Each row is a point on a tangle of strands that fork, close into loops and nearly touch. The rows are in no order.
Points whose rows are less than 8.22 apart are linked; no others are. Some points are linked to none.
(734): [-0.11  2.34 -1.16 -1.69 -1.62  1.63 -0.79 -4.42 -0.58 -1.55  2.40  0.60
  1.56 -1.78  2.70 -0.24 -0.42  1.39  1.30 -2.51 -2.73 -1.27 -1.70]
(757): [-0.24 -3.21  0.81 -0.90 -1.06  0.16 -2.89  6.30  2.64  1.98 -1.36 -3.32
  1.46  1.31  0.91  4.77  2.35 -3.96 -0.74  1.65 -1.66 -0.68  2.55]
(847): [-1.38  0.76  3.51 -2.79 -1.20 -0.33  0.12 -1.71 -0.02 -1.49  1.29  1.76
  0.25 -0.99 -4.35 -1.02 -2.15  1.52 -3.48 -0.35  1.06  0.06 -1.25]
(613): [-2.49 -0.40  0.59 -0.04 -4.00  1.76  3.87  0.40 -1.24 -2.34 -1.50  2.53
  1.28  4.00 -2.81  2.66 -2.24 -0.03  2.07  2.12  0.91 -0.05  0.72]
(239): [-2.37 -1.09 -1.20 -0.17  2.70  4.15  0.53 -0.60 -4.53 -2.93  1.44  4.69
 -0.56 -1.59 -0.23 -0.35  0.73  0.33  3.15  0.61 -3.57  0.76 -3.02]
(535): [-3.56  3.64 -4.21  2.73 -2.99  0.20 -3.45  2.88 -0.05  2.06 -2.83  0.09
  3.50 -0.02  5.03  0.85  1.36 -1.25  0.02 -0.60  1.45 -1.45  1.95]
(403): [ 2.06  1.07 -0.32  0.16  3.61 -3.15  0.90 -3.18 -0.49  1.09  0.30  1.33
 -2.85 -1.25  0.38 -3.84  0.24  2.82  1.23 -0.70  1.43  1.05  0.01]
(420): [ 1.40  2.40  0.07 -0.18 -5.84 -1.33 -1.52 -0.57  3.97  3.03  1.32 -1.39
  2.43  2.08  0.29  3.50 -0.42 -1.35 -3.79  1.19  0.77 -1.19  1.46]
(750): [-0.19  4.65 -0.95  0.39 -0.86 -1.07 -4.05  1.78 -0.77  3.00 -0.96  1.97
  1.69 -1.98  1.00 -0.72  1.77  0.56 -3.05 -1.28  1.03 -0.67 -0.13]
(117): [-3.75  0.02  0.76  1.98  0.86 -2.19 -0.13 -1.67 -1.66 -0.78 -1.39 -2.55
  0.23 -0.86  0.44 -1.57 -1.08 -1.85 -0.62  0.39  1.84 -1.23 -0.12]
(564): [-1.31  4.41 -4.50 -2.38 -2.37  2.23  0.13 -2.08  1.76 -2.42 -3.54  0.73
  0.34  0.70  5.75 -1.13 -1.12  1.64 -0.38  0.28 -1.01  0.66  3.53]
(1006): [ 4.08  1.36 -1.74 -2.40 -0.75  0.67 -3.28 -2.00  1.52  0.68  1.64 -0.11
  1.74 -2.94  3.30 -0.58  0.41  2.86  0.30 -4.58 -3.58 -0.85 -1.12]
(96): [ 1.28  5.34 -0.28  1.28 -4.40  0.49  0.80  0.52 -2.94  1.77  0.60  3.57
  1.34  2.12 -3.13  1.37  0.21  1.71 -1.88  0.96  4.56  0.64 -0.41]
(396): [-3.54 -2.73 -0.36 -0.94  5.13  1.42  1.57  1.92 -0.16 -2.03 -1.75  0.47
 -4.28  0.30  1.37 -0.60  1.11 -3.65  0.90  3.03 -0.62  1.53  1.09]
(92): [ 1.43  1.69 -1.50 -2.23 -3.27  3.21 -4.53  4.69  1.81  0.65 -1.94  1.75
  1.61 -1.23 -0.69  1.02  0.80  0.24 -5.73 -0.29  0.69  0.17  0.42]
(318): [ 0.75  4.92  1.22  0.62 -0.51 -3.19 -0.61 -3.05 -0.70  3.88  2.32  0.65
 -0.07 -0.26 -3.97 -2.53  1.34  1.60 -4.32 -1.00  3.07  1.66 -1.52]
(1124): [ 1.82  0.10  0.47  0.79  2.60 -0.21 -3.41  1.54  1.24  6.96  4.08  3.28
  0.84 -2.40 -0.80  2.06  3.03 -2.71 -0.51 -0.22 -4.70  1.81 -1.49]
(1021): [ 2.92 -3.45  1.63  0.07  3.04  0.20  2.17 -2.88  0.11 -0.49  3.77 -0.67
 -1.88 -0.75 -0.63 -0.17  1.86  1.28  3.48  0.13 -3.31  0.58 -2.04]
(371): [-3.67 -0.58  2.56 -4.26 -1.51  2.05  0.71  1.52  0.83 -6.29 -1.83 -0.47
  2.07 -1.09 -0.20 -2.00 -3.96  2.75 -2.46 -1.31 -0.33 -0.55  0.68]
(999): [ 3.06  5.62 -1.59 -1.23 -0.09 -2.32 -0.60 -2.26  1.04  2.86 -0.22  2.52
 -2.01 -0.23 -1.29 -2.50  1.17  1.26 -4.22  0.27  3.11  1.46  0.49]
(497): [-1.95 -1.00  1.15 -3.79 -2.81  3.35  2.00  0.77  0.53 -4.77 -0.95  0.40
  2.88  1.27 -0.28  0.90 -3.89  3.69  1.01  0.25 -1.04 -0.03  1.27]
(753): [ 0.10 -1.28  3.14 -0.63 -4.46 -0.12  3.65 -2.09  0.38 -1.02  1.01 -0.11
  0.87  3.51 -5.12  2.21 -2.94 -0.71  0.05  2.01  2.01 -0.39  0.68]
(241): [-1.10  0.83 -1.45 -2.85  0.55  3.25 -1.68  1.50 -1.52 -3.31 -1.23  2.28
 -0.46 -2.73 -0.06 -2.47 -1.23  2.99 -3.29 -0.97 -0.73  1.02 -0.82]
(1016): [ 1.49  0.45  0.51  2.52 -3.43 -1.37 -1.43  0.47 -1.07  1.55  0.51 -1.99
  3.51  1.40 -0.50  3.14  1.24 -0.19  1.30 -1.17  0.64 -2.28 -0.53]
(1058): [-4.11 -2.87  0.17  3.20  5.41 -2.23  3.50  0.63 -2.68 -0.16 -3.64 -1.51
 -1.67  0.50 -1.26 -3.26 -2.84 -1.83  3.53  1.23  2.77  0.04  0.22]
(704): [ 0.57  0.14 -2.15 -0.43  2.58  0.89 -2.67  2.45  0.85  0.73 -2.09  1.45
 -1.32 -0.86  3.97 -0.77  3.09 -0.26  1.05  0.41 -1.58 -0.23  1.21]
(423): [ 4.60 -0.79  0.71 -0.31 -4.47 -0.43 -1.07  2.26  4.09  3.82 -0.31 -1.18
  0.78  2.92 -1.13  4.57  1.18 -1.88 -1.54  1.76  0.13 -0.29  2.44]
(48): [-3.19 -2.21  1.76 -1.47  5.40  1.19  2.30 -2.90 -0.26 -3.30  2.61  1.46
 -2.29 -2.09  0.72 -2.20 -0.71 -0.97  1.10  0.46 -2.28  0.83 -1.57]
(798): [ 1.65 -3.40  1.07 -3.37  1.36  4.11  1.49  2.78  4.70 -4.67  3.81 -1.80
 -2.00 -0.52  3.68  0.13  0.64 -0.92 -1.66 -0.59 -4.30  0.01 -1.95]
(7): [-3.89 -0.50 -1.37 -2.51  3.67  0.61  2.34 -3.87  1.70 -1.35  0.99  2.38
 -3.75 -3.31  1.19 -2.18 -1.26 -1.98 -1.80  1.54 -1.19  1.12 -0.28]
(1240): [ 0.02 -1.16 -2.10  4.73  2.88  0.76  0.57 -0.39 -4.61  2.49 -0.40  2.62
  0.04  0.87 -1.12  0.68  2.68 -1.22  4.96  0.83 -1.08  0.98 -0.74]
(571): [ 3.08 -1.88 -1.74  4.98  4.35 -0.57 -0.19  1.34 -1.71  3.81 -0.97  1.24
 -0.78  1.62  1.14  0.61  3.43 -1.72  5.57  0.36 -3.15  0.31  0.98]
(892): [-5.03  0.38  1.30  2.79  2.01 -3.31 -3.11 -1.55 -0.83 -0.37  0.17 -5.57
  3.10 -2.68  1.40 -2.04 -0.66 -2.18 -0.57 -1.16  1.54 -2.77 -1.17]
(862): [ 2.05  2.56  1.35  0.25  0.16 -4.64 -2.19 -3.67  2.48  2.35  3.16 -4.04
  0.23 -2.23  0.75 -1.21  1.18  0.05 -2.38 -2.13 -0.17 -1.36 -1.18]
(697): [ 1.04  0.99 -1.10  0.54  2.68 -3.68 -0.34  0.22 -0.28  0.54 -3.38 -0.13
 -2.65 -0.07  1.35 -3.79  0.97  1.80 -0.50 -0.53  2.84  0.78  2.20]
(1116): [-2.93 -0.38 -0.74 -0.04  1.11  1.27  3.03  1.77 -2.21 -4.33 -4.48  1.05
 -1.57  1.53  2.03 -1.08 -1.87  1.64  3.16  0.39 -0.04 -0.32  2.06]
(672): [-3.28  2.08 -1.43  2.33  0.13  0.07 -4.60  5.02 -1.34  1.86 -3.59  0.65
  3.14 -0.73  2.70 -0.61  1.75 -0.23 -1.39 -1.60  1.54 -0.83  0.91]
(1208): [-3.13  1.00 -3.19 -2.07  2.94  3.58  0.45 -1.22 -0.76 -0.88  0.27  3.91
 -3.67 -3.25 -0.12 -1.15 -0.07 -1.75 -3.11  1.05 -1.37  1.36 -1.49]
(183): [-3.94  2.84 -1.39 -0.68 -2.79  2.60 -0.26 -3.41 -0.93 -2.37  0.60  0.99
  3.31 -1.39  1.32 -0.66 -2.14  0.32 -0.98 -0.84 -0.21 -0.79 -0.26]
(942): [-0.36 -2.68  1.27 -0.70 -2.42  2.95  0.74 -0.09 -0.11  0.64  2.46  0.71
  0.32  1.73 -3.48  4.67  1.42 -2.99  0.74  2.39 -2.18 -0.02 -1.24]
(333): [ 2.41 -1.06  0.99 -2.01  3.13  2.05 -2.34  4.05  0.97  2.70  2.33  2.69
 -3.29 -2.18 -5.07  0.44  3.38 -1.29 -4.04 -0.26 -1.32  3.21 -2.92]
(476): [ 0.88 -2.22  1.89  0.57 -3.95  1.79 -0.73  0.22 -1.25 -1.34  0.86 -1.97
  2.74  1.24 -1.31  3.59  0.00  0.00  1.61 -0.22 -1.70 -0.96 -1.20]
(785): [-3.96 -2.87  0.41  1.47 -0.74 -0.41  4.25  0.24 -0.34 -2.03 -2.86 -2.81
 -0.09  3.49  0.34  1.21 -3.82 -2.50  3.51  1.41  0.45 -1.60  1.46]
(1005): [ 1.66 -4.78  0.39  1.20  4.08 -1.06  0.07  2.27  1.03  2.24  0.40 -3.09
 -0.94  0.07 -1.24  1.87  3.04 -3.62  2.41  1.88 -1.45  0.44  0.48]
(599): [-1.66  1.07 -0.96 -0.47 -1.25  4.02  2.07 -3.09 -4.45 -1.41  1.09  6.44
  0.41 -0.04 -2.12  0.26 -1.19  1.58  2.16 -0.04 -1.35  0.82 -2.24]
(1245): [ 0.78 -0.65  1.88 -0.37 -0.12 -2.23 -4.03 -0.46  3.07  0.34  1.56 -4.88
  2.22 -2.72  2.20 -0.14 -0.30 -0.01 -1.98 -2.55 -1.19 -2.39 -0.22]
(922): [-0.84  3.35 -2.99 -0.53 -5.32  2.92  0.52 -1.38  2.09 -1.13 -2.44  0.04
  2.88  2.07  3.90  1.74 -0.89  0.50  0.75  0.68 -0.74 -0.36  2.89]
(907): [ 2.59 -3.81  2.50 -1.75  2.27  0.24 -2.53  6.09  2.36 -2.70 -0.15 -2.85
 -1.55 -0.19  1.37 -0.80  2.68 -0.49 -1.22  0.45 -0.61  0.55  0.61]
(16): [-2.38  5.51 -2.25  3.85  0.12 -2.63  1.38 -2.62 -5.60  1.61  0.71  2.68
  2.18 -0.23  0.02 -2.55 -0.56  1.27  0.65  0.10  4.00  0.10 -0.86]
(354): [-2.27 -5.06  2.24  0.34 -1.59  1.21  3.21 -0.69 -0.62 -3.16  0.43 -3.70
  1.03  2.76 -1.27  3.72 -2.55 -2.94  4.63  1.79 -2.11 -1.42  0.41]
(206): [ 1.93  7.44 -2.39 -0.53 -2.98 -0.60  2.22 -3.20 -0.71  2.39  1.50  3.75
 -0.54  0.95 -0.20 -0.16  0.31  1.54 -2.87  0.42  3.05  1.15  0.66]
(714): [-3.06 -2.52  0.01  1.13  2.45  1.24  3.74 -0.48 -4.74 -3.40 -1.72  3.01
 -0.20  1.22 -0.57 -0.46 -1.77  0.48  6.08  0.61 -0.57 -0.54  0.31]
(484): [ 1.40  2.84 -4.54 -2.14  1.05  0.06  0.18 -1.16  5.37  0.72 -1.17  1.89
 -4.20 -0.46  3.81 -1.47  0.73 -0.70 -1.90  1.13  0.13  1.28  3.35]
(3): [ 0.83 -0.62  3.41  1.90 -3.08 -2.53 -0.95  2.24 -1.75 -2.86 -2.74 -4.17
  3.33  2.01 -1.32 -0.17 -2.96  3.42  0.50 -2.34  3.48 -1.27 -0.18]
(1290): [-0.25 -3.54  3.26 -3.09 -0.39  2.25  1.16  1.57  0.63 -5.00  1.32 -0.31
 -0.89  0.91 -0.28  0.42 -1.81  1.64  0.54  1.08 -1.99 -0.10 -0.11]
(73): [-0.61  2.41  2.43  0.47 -4.23 -1.51 -1.25  0.50 -2.53 -1.86 -0.70 -0.75
  4.06  0.34 -1.12 -0.95 -1.89  3.81 -0.96 -3.42  2.08 -1.61 -1.92]
(288): [-4.30  4.46 -5.49  0.15 -2.93  5.22 -1.97  1.21 -0.72 -1.14 -3.40  3.27
  0.84 -1.57  2.87 -0.16  0.19 -0.05 -3.00  0.34  0.07  0.97  0.44]
(649): [ 1.98  3.11 -4.09 -0.67 -0.26 -2.21  1.47 -4.10  3.06  0.61 -1.18  0.24
 -2.82  0.68  5.75 -2.02  1.25  0.03  0.40  0.57  0.91 -0.48  3.83]
(920): [ 2.50 -0.66  1.19 -0.41 -5.03  1.41 -0.54  2.76 -1.80 -1.62 -2.46  1.19
  1.20  2.56 -3.31  1.50 -1.01  3.07  0.44 -0.66  2.22  0.90  0.00]
(851): [ 0.65 -4.90  2.82  0.29  4.62 -0.40  0.01  4.41  1.82 -3.04 -0.54 -4.01
 -3.35  0.48  2.84 -2.61  1.11 -0.04  1.69  0.02 -1.51 -0.05 -0.32]
(267): [ 4.05  0.44  0.80 -0.61  2.69 -1.16 -4.29  1.57  0.76  2.23  2.40 -1.40
  2.59 -3.25  3.13  0.03  1.55  1.76  2.03 -3.42 -5.73 -1.17 -0.98]
(670): [ 0.29 -3.01  0.99  0.30 -1.91 -0.06  2.79  3.44  2.23  0.18 -3.99 -2.07
 -2.84  3.91 -2.43  2.31 -0.99 -1.96 -0.61  2.91  3.15  1.68  2.78]
(1131): [-3.96  3.86 -2.42  1.06 -3.03 -0.10 -2.45  0.28  1.93  2.47 -0.45 -1.46
  3.38 -1.90  3.61 -0.49  0.15 -2.70 -4.32  0.01  1.83 -1.37  1.65]
(980): [ 3.63 -2.64  1.82 -4.50  0.05  0.02  1.93 -0.44  4.89 -2.81  0.92 -2.47
 -4.42  0.56  0.90 -0.08 -0.86  1.20 -1.61  0.76 -0.72  0.44  0.94]
(1003): [ 3.24  3.03 -1.93  2.86 -0.45 -3.58  4.69 -6.05 -2.01  2.11  3.10 -0.67
  0.87  2.02  1.53 -0.86 -0.54  0.90  3.81 -0.98  2.32 -0.72  0.14]
(1070): [-3.50  0.40 -0.38 -2.42  3.95  1.47  2.64 -0.82 -1.67 -2.71 -2.09  6.25
 -3.29 -1.18 -1.56 -2.87 -1.65  1.45 -0.16  1.04  0.10  0.88  1.75]
(353): [-5.13 -1.55  2.47  2.12 -1.58 -0.67  3.13 -0.81 -3.09 -0.01 -0.34 -0.68
  3.06  1.62 -4.81  1.77 -4.20 -2.66  0.72  0.60  3.23 -1.09 -0.86]
(877): [ 5.40  0.40 -0.02  0.04  2.49 -2.03 -2.78 -0.77  0.96  4.35  2.00  1.06
  0.27 -1.31  0.95  0.01  3.42  1.89  2.56 -1.62 -3.31  0.08 -0.15]
(989): [-0.54  3.23 -1.45  3.41 -1.56 -4.29 -0.11  2.62 -0.42  2.60 -2.48 -1.51
  1.34  1.31 -0.24 -2.08  0.05  0.32 -2.11 -0.28  6.99 -0.84  1.56]
(8): [-1.03 -2.63  0.23 -2.13  4.16  2.04  0.53  2.53  1.81 -4.53  1.47 -1.95
 -2.90 -1.20  3.52 -2.79  1.04 -0.49 -0.11 -0.12 -2.99 -0.09 -0.74]
(846): [-1.12  2.40 -0.61 -0.11  2.27  0.32 -0.54 -5.34 -0.48  2.06  3.13  3.25
 -1.62 -2.39 -1.84 -0.69  1.08 -0.97 -0.93 -0.34 -1.71  0.61 -3.65]
(127): [ 0.36  5.97 -1.84  2.77 -2.46 -3.42  1.97 -4.26 -1.75  2.30  3.84 -1.19
  2.60  0.88  2.21 -0.31  0.05  0.28  0.51 -0.41  2.40 -2.58  0.01]
(523): [-5.02 -1.63  1.89 -2.04 -0.95  2.54 -2.00  5.16 -0.64 -5.78 -1.80 -1.62
  1.47 -1.73  0.31 -1.52 -1.71  0.75 -3.11 -1.30  0.69  0.46 -0.22]
(208): [ 4.06  0.22 -0.69 -0.24  3.34 -2.08  0.08 -4.22  3.09  2.94  2.97  0.06
 -2.65 -0.91  2.56  0.51  2.50 -0.38  1.95 -0.40 -1.99  0.34  0.36]
(1152): [-4.91 -1.41  1.21  4.03  0.71 -0.67  1.88 -2.58 -4.16  1.30  0.76 -1.05
  2.66  1.33 -2.90  1.29 -0.97 -4.16  2.43  1.10  2.30 -0.70 -2.44]
(297): [-2.10  2.41 -1.14 -0.59 -3.01  2.85  1.38 -2.68 -3.60 -3.13 -1.37  3.63
  2.71  1.49  1.41  0.18 -1.51  2.68  1.73 -0.66 -0.47 -0.11  0.32]
(979): [ 0.34 -4.84  5.19 -2.50  0.46  0.46 -0.36  2.55 -1.14 -5.76  0.05 -2.09
  1.43 -0.23  0.03 -0.95 -2.23  3.52  1.96 -1.92 -0.80 -1.12 -0.86]
(974): [-3.52 -3.47  2.26  2.35  0.24 -1.09  4.30  1.26 -1.60 -0.49 -1.95 -2.45
  0.82  3.13 -3.72  0.70 -5.69 -3.24  2.39 -0.54  4.19 -0.74  1.04]
(981): [-2.07 -5.24  3.83 -3.29  4.28  1.82  2.55 -1.08  1.08 -3.36  4.41 -1.36
 -2.08 -1.43 -0.40 -0.81  0.06 -2.09  0.98  0.96 -2.90  0.25 -3.28]
(315): [-0.53 -1.66  0.59  1.53  1.44  0.06  0.94 -1.25 -3.50 -2.21  0.13 -0.13
  1.09  0.51  0.33  0.23 -0.84  1.21  4.46  0.05 -1.35 -0.94 -1.25]
(1149): [ 2.57 -3.57  0.97 -1.66 -0.49  1.97 -3.81  7.45  3.43  0.26 -0.64 -1.99
  0.14  0.38  0.86  2.47  2.18 -1.23 -2.37  0.22 -1.43  0.04  1.19]
(336): [-0.73  0.51 -0.55 -0.35 -1.26  0.48  1.27 -0.20 -0.36 -0.46 -2.17  2.54
 -1.61  1.67 -1.43  0.73 -0.32  0.00 -0.16  2.42  1.34  0.79  1.36]
(975): [ 5.70 -0.88 -0.19 -0.74 -3.69 -2.26  0.69  0.34  4.05  1.68 -1.67 -2.14
 -1.12  2.76 -0.62  1.47 -0.58  0.02 -0.50  1.33  1.94 -0.45  2.75]
(192): [ 4.58 -4.87 -0.68  2.95  3.51 -1.25  2.14  1.69 -0.09  4.17 -0.12 -0.86
 -2.81  2.23 -2.02  1.82  2.28 -1.66  4.95  1.83 -1.37  2.24  1.52]
(619): [-3.73 -3.99  2.86 -1.03 -3.03  3.00 -0.03 -0.80  0.07 -3.55  0.73 -3.32
  2.39  0.78 -0.97  3.57 -2.34 -2.10  1.16  1.42 -2.30 -1.39 -1.03]
(833): [ 0.40 -3.43  0.54  0.12  1.73  0.51  0.20  3.51  0.50  0.54 -1.28 -1.91
 -2.83  2.15 -2.05  2.44  1.95 -2.81 -0.56  2.92  0.64  0.74  1.70]
(231): [ 0.33  1.12 -2.46  1.78 -5.52  1.37  1.01  1.68  0.08  0.06 -2.82 -1.27
  2.36  4.03  2.33  2.54 -0.75  0.69  1.92  0.54  0.84 -0.22  2.13]
(385): [ 2.19  2.91 -2.25 -0.48  0.35  0.32 -0.40 -0.10 -0.59  1.50 -2.12  4.75
 -3.06  0.44 -1.41 -1.46  2.04  1.61 -1.39  1.11  1.19  1.89  0.92]
(40): [ 1.55  1.83  1.55 -3.13 -6.17  0.20  3.37 -2.24  0.99 -1.59  0.51  1.00
  2.03  2.54 -3.32  1.51 -3.20  3.01 -1.80  0.31  2.01 -0.19  1.06]
(911): [ 1.06 -3.87  5.54 -0.35 -0.99 -2.54  0.44  0.94 -0.65 -3.02 -0.61 -3.53
  1.79  1.49 -2.76 -0.02 -3.69  2.59  1.78 -1.88  0.95 -2.33 -0.23]
(193): [ 3.27  1.78  0.02 -3.71 -4.23  0.23  1.73 -1.73  1.43 -1.74 -1.52  1.93
 -1.78  2.03 -1.47  0.55 -2.06  2.22 -1.66  1.38  1.32  0.90  1.49]
(325): [-1.98  1.77 -5.16 -0.85 -0.01  3.64 -2.17  3.17  0.74 -1.41 -2.87  2.05
 -0.73 -1.54  5.31 -0.21  1.67 -0.21 -1.09  0.36 -1.71  0.74  1.58]
(819): [ 4.74 -2.36 -0.15 -1.31 -0.11 -1.95  2.31 -0.28  3.37 -1.35 -1.28 -1.65
 -4.09  2.14  0.90  0.01 -0.74  1.47  2.07  0.83  0.11  0.20  2.68]
(1223): [-1.44 -0.95  0.64 -0.30 -0.05 -1.04 -3.96  3.36  2.04  4.58  0.46 -2.01
  3.30 -0.29  1.06  2.90  1.37 -4.68 -2.03  1.38 -0.68 -1.31  0.94]
(1217): [ 1.82  4.43  0.06  2.81  1.44 -1.72 -2.42 -1.94 -2.40  2.99  0.86  1.07
  1.24 -1.36  0.12 -1.77  2.34  2.06 -0.25 -2.92  0.36 -0.53 -1.45]
(966): [ 2.13  1.09 -3.87  0.20  1.18 -0.50 -0.51  0.81  3.12  3.99 -0.86  3.65
 -2.96 -0.32  3.94  0.74  3.07 -1.95  0.09  1.61 -0.56  0.19  3.62]
(1259): [ 3.34  0.74 -1.36 -3.10  3.82  2.00 -1.35  2.29  1.28  0.25  2.08  2.53
 -4.00 -4.06 -2.33 -3.00  1.53  1.26 -4.69 -1.05 -1.72  3.26 -2.96]
(172): [-0.18  3.07 -2.65  1.44 -0.43 -0.47 -2.54 -2.70  1.96  3.95  2.41  1.19
  1.80 -2.28  3.11  0.81  1.20 -2.52 -2.07 -1.11 -2.73 -1.86 -0.11]
(321): [-5.76 -2.58 -0.45  3.92  3.27 -0.30  2.38 -0.34 -3.73  1.62 -1.43 -1.15
 -0.61  1.67 -1.51  0.33 -0.38 -3.93  2.21  1.42  1.00  0.46 -0.97]
(578): [ 2.72 -0.72 -0.46  2.56 -4.50 -0.19  2.45  2.26 -1.65 -0.64 -4.14 -0.96
  0.77  4.21 -0.42  1.84 -2.04  2.16  2.68 -1.22  3.50  0.23  1.19]
(428): [ 1.23  0.43 -1.07  6.74  3.90 -3.17 -0.83  0.14 -3.38  5.52  0.27  0.54
  3.53  0.02  0.61 -0.58  2.17  0.43  4.85 -2.24  0.13 -0.52 -0.84]
(258): [ 0.74  3.15 -0.46  3.98 -1.96 -4.12  2.85 -1.41 -0.69  3.30  1.25 -2.73
  1.78  1.15 -0.13 -0.94 -0.68 -0.49  0.19  1.09  5.01 -1.92  1.18]
(985): [-0.46 -0.55 -0.83 -3.09  2.62  2.52  0.90 -0.71  0.95 -2.02  3.07  4.16
 -3.31 -3.42 -2.52 -1.27 -0.66  0.65 -4.06  0.23 -1.42  2.67 -3.23]
(516): [ 1.51 -0.15 -0.06 -1.36 -4.56  2.01 -2.64  4.44  0.46 -0.77 -2.55  0.57
  0.13  1.32 -3.44  2.05 -0.07  0.67 -3.07  1.04  0.90  1.17  0.69]
(629): [ 3.79 -2.36 -0.36  0.73  2.66 -0.91  2.66 -4.13  1.32  3.32  3.64  1.56
 -3.18  0.32 -0.99  1.24  3.16 -0.15  4.04  1.09 -2.85  1.59 -1.30]
(608): [-0.24 -0.34  1.60  1.37  2.13 -4.19 -0.69  1.09 -0.18  2.38 -2.36 -1.48
 -1.34 -0.37 -3.03 -2.90  0.26 -0.17 -2.91  0.88  4.00  1.24  0.22]
(481): [ 2.58 -1.16  2.83 -0.55  0.83 -0.48 -5.19  0.92  0.97  0.80  3.83 -2.79
  2.41 -3.36  0.41  1.70  1.38  0.53 -1.35 -3.11 -3.45 -0.61 -2.83]
(994): [-1.45  2.37  0.34  0.97 -4.11 -2.58 -1.98 -1.81  4.75  2.27  1.62 -3.79
  2.95 -0.09  1.72  1.09 -0.85 -2.40 -4.28  0.41  1.38 -2.93  1.38]
(242): [ 4.18 -2.49  2.13 -3.73  1.92  1.83  1.24  1.53  5.24 -3.90  3.11 -1.16
 -4.04 -1.44  0.58 -1.11  0.25  0.84 -3.10 -0.76 -1.97  1.31 -1.98]
(682): [-1.76 -1.77 -0.72  2.40  4.20  1.51  0.59 -1.97 -5.83  0.28  0.62  4.25
 -0.76 -0.80 -2.95  0.52  1.55 -0.44  4.20  1.24 -1.21  1.53 -3.30]
(949): [ 0.08 -1.04  2.05  1.99 -0.19 -2.09 -1.20  0.25 -1.09  1.42 -0.85 -2.39
  1.27  0.52 -2.12  0.21 -0.28 -0.79  0.43  0.01  2.24 -0.57 -0.41]
(500): [ 3.09 -1.98  2.08  0.20 -0.01 -1.47  0.82 -4.16 -1.30  0.23  2.55 -1.84
  0.82  0.56 -0.57  0.56  0.71  2.58  4.68 -1.45 -2.48 -0.80 -2.00]
(1119): [-3.12 -0.89  1.08  0.96  1.89 -3.13 -4.56  0.93  1.24  0.91  1.14 -5.09
  2.89 -3.91  3.48 -1.60  0.62 -2.29 -1.70 -2.42 -0.60 -3.61 -0.07]
(1294): [ 1.87  0.75  0.32 -1.68  3.38 -2.65 -1.68 -2.94  2.12  1.10  3.06 -2.12
 -1.73 -4.29  0.24 -2.02  0.44  1.16 -1.61 -2.06 -2.03  0.31 -2.70]
(324): [-0.72 -0.94  0.91 -0.03  0.46  1.25 -0.94 -1.35 -1.04  1.69  3.10  0.56
 -0.44 -1.11 -3.19  1.55  1.47 -1.93 -0.62  0.91 -1.85  1.07 -3.10]
(1086): [-2.27  2.09 -4.28 -1.97 -2.88  4.88 -2.71  3.99  1.27 -0.52 -2.91  3.28
 -1.37 -2.23  0.08  0.66  0.49  0.35 -5.47 -0.20  1.10  2.64  0.93]
(952): [ 0.13 -3.97 -0.06  3.32  5.06 -1.79  2.82  2.67 -1.43  0.69 -3.86 -3.20
 -3.27  1.02 -0.66 -2.53  0.26 -1.41  4.70  0.81  1.60  0.99  2.36]
(1142): [ 0.67  1.52  2.21 -2.43 -4.74  1.36 -3.56  0.29 -0.20 -3.14  0.18 -1.66
  3.27 -1.68 -0.51  0.38 -2.84  3.42 -3.32 -2.73  0.19 -0.56 -1.01]
(1196): [ 2.03  1.92 -1.08  2.44  1.60 -2.65  3.23 -4.94 -3.54  2.40  1.46  2.02
 -0.65  1.27 -0.60 -1.88  0.31  2.62  3.50 -0.51  0.72  0.28 -0.95]
(1121): [ 1.48  1.60  0.32 -1.71  3.67 -1.57 -0.22 -4.67 -0.01  1.64  2.16  2.26
 -3.35 -3.43 -1.92 -3.71  1.12  1.02 -1.86 -1.10  0.29  1.79 -1.89]

A piece is all that can be reached along the links. How many separate loops has the piece of each point below (a circle has one, a figure eight two, a Y none), and how many tips (points with one link)?
(354) => loops 2, tips 4
(420) => loops 0, tips 2
(7) => loops 0, tips 2
(564) => loops 0, tips 2
(1142) => loops 0, tips 2
(193) => loops 1, tips 2

A fork is a point with three links, a tip a point with one. Leave the first point through the second and follow the links. Name the first fork or tip that comes.
(1058); (321) => (476)
(994); (420) => (1223)
(523); (371) => (1142)
(833); (1005) => (267)
(649); (484) => (564)
(1223); (757) => (1217)
(183); (297) => (670)

Name the points in between on the shortest way along the links from the first point to the second, in order.
(975); (1223) => (819) > (980) > (242) > (798) > (8) > (851) > (907) > (1149) > (757)
(315); (697) => (500) > (1021) > (629) > (208) > (877) > (267) > (481) > (1245) > (862) > (1294) > (1121) > (403)
(851); (1217) => (8) > (798) > (242) > (980) > (819) > (975) > (423) > (420) > (994) > (1131) > (535) > (672) > (750)
